Each row is a point on a tangle of strands that fork, close into loops and nearly touch. The rows are in no order.
In the rows, 100 means zero.
Points whose rows are less than 44.6 apart are linked; no others are. Some points are linked to none.
(413): [117 105  93 101 168 132 110  67  92]
(636): [ 95 112 117  52  62  45 140 116 149]
(864): [ 70  87  83 140  53  96  82 117  53]
(1146): [ 93 101  70  92 174 104  70  76 103]
(893): [ 97 107 100  96 147 139 120  73 115]
(1050): [ 89 111 114 114 106 140 139  67  83]
(14): [ 79 109 103 120  83  77 114  53  38]
(884): [120  87 109  86 151 121 132  77  49]
(477): [ 98 107 114 117 104 127 140  63  57]
(1006): [115 104  78  94 159 125  59 120 144]
(240): [118  81  95 153  58  83  81  98  28]
(111): [ 82  80  76 158  47 100  63 123  74]
(1112): [ 56 102 100  86 107 122 115  98 112]
(585): [ 87 112 100  69 131 111 101  97 159]
(974): [ 94 113 126  71  69 104 139 117 157]
(546): [126 106 117  46 118  90 127 124 178]
(186): [ 67  97  91 135  32  99  74 128 103]
(461): [ 97 106 103 156  34 117  87 104 112]
(29): [ 64 105  83  82 148 110  92  84 117]
(865): [115  88 120  95  99 105 141  89  22]
(1102): [ 49  94  88 127  62  96  91 110  58]
(392): [ 64 105  88  91 138 111 109  69  92]
(784): [ 83  83 106  92  89  86 116 102  11]
(234): [ 56  95  93  91 110  87 110  75  44]
(1115): [124  79  74 168  57 108  45 105 130]
(273): [100 102  95 164  46 117  88  95  80]
(837): [101 105 115 122  87 115 134  69  43]
(1093): [ 88 114 118  83 104 132 131  95 148]
(417): [132 108 100  46 136  62  93 127 181]
(826): [ 74 101  88  44 129  86  87 124 161]
(198): [ 52 107 104  93  48  95 102 126 125]
(753): [119  97 128  87  68  54 112  81  12]
(824): [ 83  96  92  85 146  92 114  62  53]
(73): [132  97  88 103 178 124  91  78  81]
(922): [ 77 111 114 127  56 131 121 101 108]
(993): [121  81  86 167  57  95  68  96  50]
(78): [ 69  91  77  68 149 117  82 122 134]
(658): [124 125  76 119 161 112  37  99 133]
(555): [ 93  99  77  92 172 100  87  65  80]
(698): [114 125  83  91 154  97  54  91 168]
(457): [ 88 109 109  88 122 142 128  89 136]
(516): [103  91  88  90 163 143  99 109 106]
(676): [139 114  92  78 145  97  58 139 175]
(722): [ 76 114 117  52  70  61 124 111 157]
(947): [109 108 116 121  15  89  97 133 147]
(92): [112 100  95  76 149 138  94 122 159]
(310): [ 99  92 103  94 141 128 130  81  61]
(681): [ 89 111 124  89  29  83 124 133 144]
(178): [106 110 124  64  41  47 143 125 146]
(336): [108  95 119  70 111  72 125  69  23]
(340): [ 74  99  82  89 155 101 101  62  77]
(427): [111 100  98 158  30 113  73 113 129]
(748): [152  86 110 138  54  60  79  86  21]
(101): [ 53 103  95 116  38  97  87 128 110]
(901): [ 79  91  79 149  36 100  59 126  99]
(1029): [ 89  86  89  86 151 139 114 107  90]
(688): [120  76  75 175  59 100  55 103  80]
(19): [ 76  95 105 130  70 125 119 101  64]
(410): [125 129  82 106 151 102  36 106 161]
(47): [ 53 106 106  74  65  95 113 126 135]
(155): [ 46  97  91 108  81  97 100 102  60]
(972): [ 90 102  74  91 167 112  71  90 119]
(57): [ 98 110 103  36 114  58 110 111 170]
(7): [132 114  72 122 171 113  45 101 102]
(834): [ 87  88 105  97 124 132 133  95  62]
(268): [ 74  91 104 109  96 127 127  99  59]
(97): [122  89  85 168  41 110  57 106 133]
(810): [147  88 123 120  50  59  90  92  15]
(564): [106 101 113 137  70 111 122  81  36]
(219): [ 80  96  79  64 147 102  72 127 150]
(210): [ 37 101  91 100  77 104 103 108  90]
(693): [141  92 135  99  49  48  94  90  15]
(1035): [159  72  93 159  64  68  63  82  36]
(333): [107 107 123  92  17  71 116 140 145]
(350): [142  65  68 175  78  97  48  85  84]
(933): [ 99  80  98 139  61 110 103 124  27]
(28): [115 120 103  58 133  83  96  91 184]
(945): [136  95  95  89 178 103 103  66  57]
(894): [131  92 102  76 168  90 108  62  49]
(262): [122 103 100  67 139 124  97 126 172]
(21): [ 99  88 102 128  62  77  97  91  18]
(524): [108  93  90  83 156 144  95 116 130]
(556): [ 77  90 100 111  77  86 109  95  23]
(116): [106  97 123  88  84  65 119  72  15]
(187): [ 81 113 112 112  98 138 138  75 105]
(855): [111 122  89  76 144  96  73  91 178]
(878): [126  94 123 131  67 103 124  88  21]
(420): [128  92 129 107  77  98 134  90  16]
(399): [155  65  76 168  77  82  55  79  58]
(527): [ 51 103  89  61 121  93  94 108 144]
(227): [ 51 106 101  64  93  95 109 112 142]
(485): [101  98 102 156  56 109 101  89  53]
(260): [110 104 113  55 120 111 120 127 169]
(1134): [ 88 114 125  84  46  93 130 122 150]
(384): [148 122  89  88 134  87  44 138 176]
(756): [ 97  95 106  75 134  77 120  61  33]
(1089): [117 103 122  45  96  78 144 128 165]
(1004): [134 103  76 112 182 117  63  88  86]
(1091): [112 109 129  55  78  89 147 120 162]
(696): [ 93 116 119 123  23 105 106 117 138]
(849): [111  83 116  81 118 109 138  97  25]
(643): [141 111  96  60 139  83  78 129 181]
(1052): [ 88 113 121  76  85 123 134 111 152]
(35): [ 74 108 105  49  95  77 115 113 160]
(937): [122 108 100  40 124  51 103 115 177]

A tip is a point with one link. Name the tips that can be reached along the links from each point below, in the order of the rows.
(1093): (1029), (28), (894), (696)
(564): (1115), (187), (849)
(676): (78), (178), (210), (384)
(824): (784)
(834): (884), (19)

A fork is a point with three links, a tip a point with one. Leave the first point through the second and follow the links. Name the first fork or tip that comes.
(410); (658): (73)
(29); (972): (340)
(643); (417): (35)
(865); (420): (564)
(1004); (7): (28)
(864); (1102): (210)
(1134); (681): (696)
(73); (413): (974)
(57); (937): (384)
(262); (92): (1029)

Name the points in between on the shortest way along the links from the first point to the second, in order.
(198); (527): (47), (227)
(1004); (28): (7), (658), (410), (698), (855)
(556); (688): (21), (240), (993)
(945); (457): (73), (413), (893)
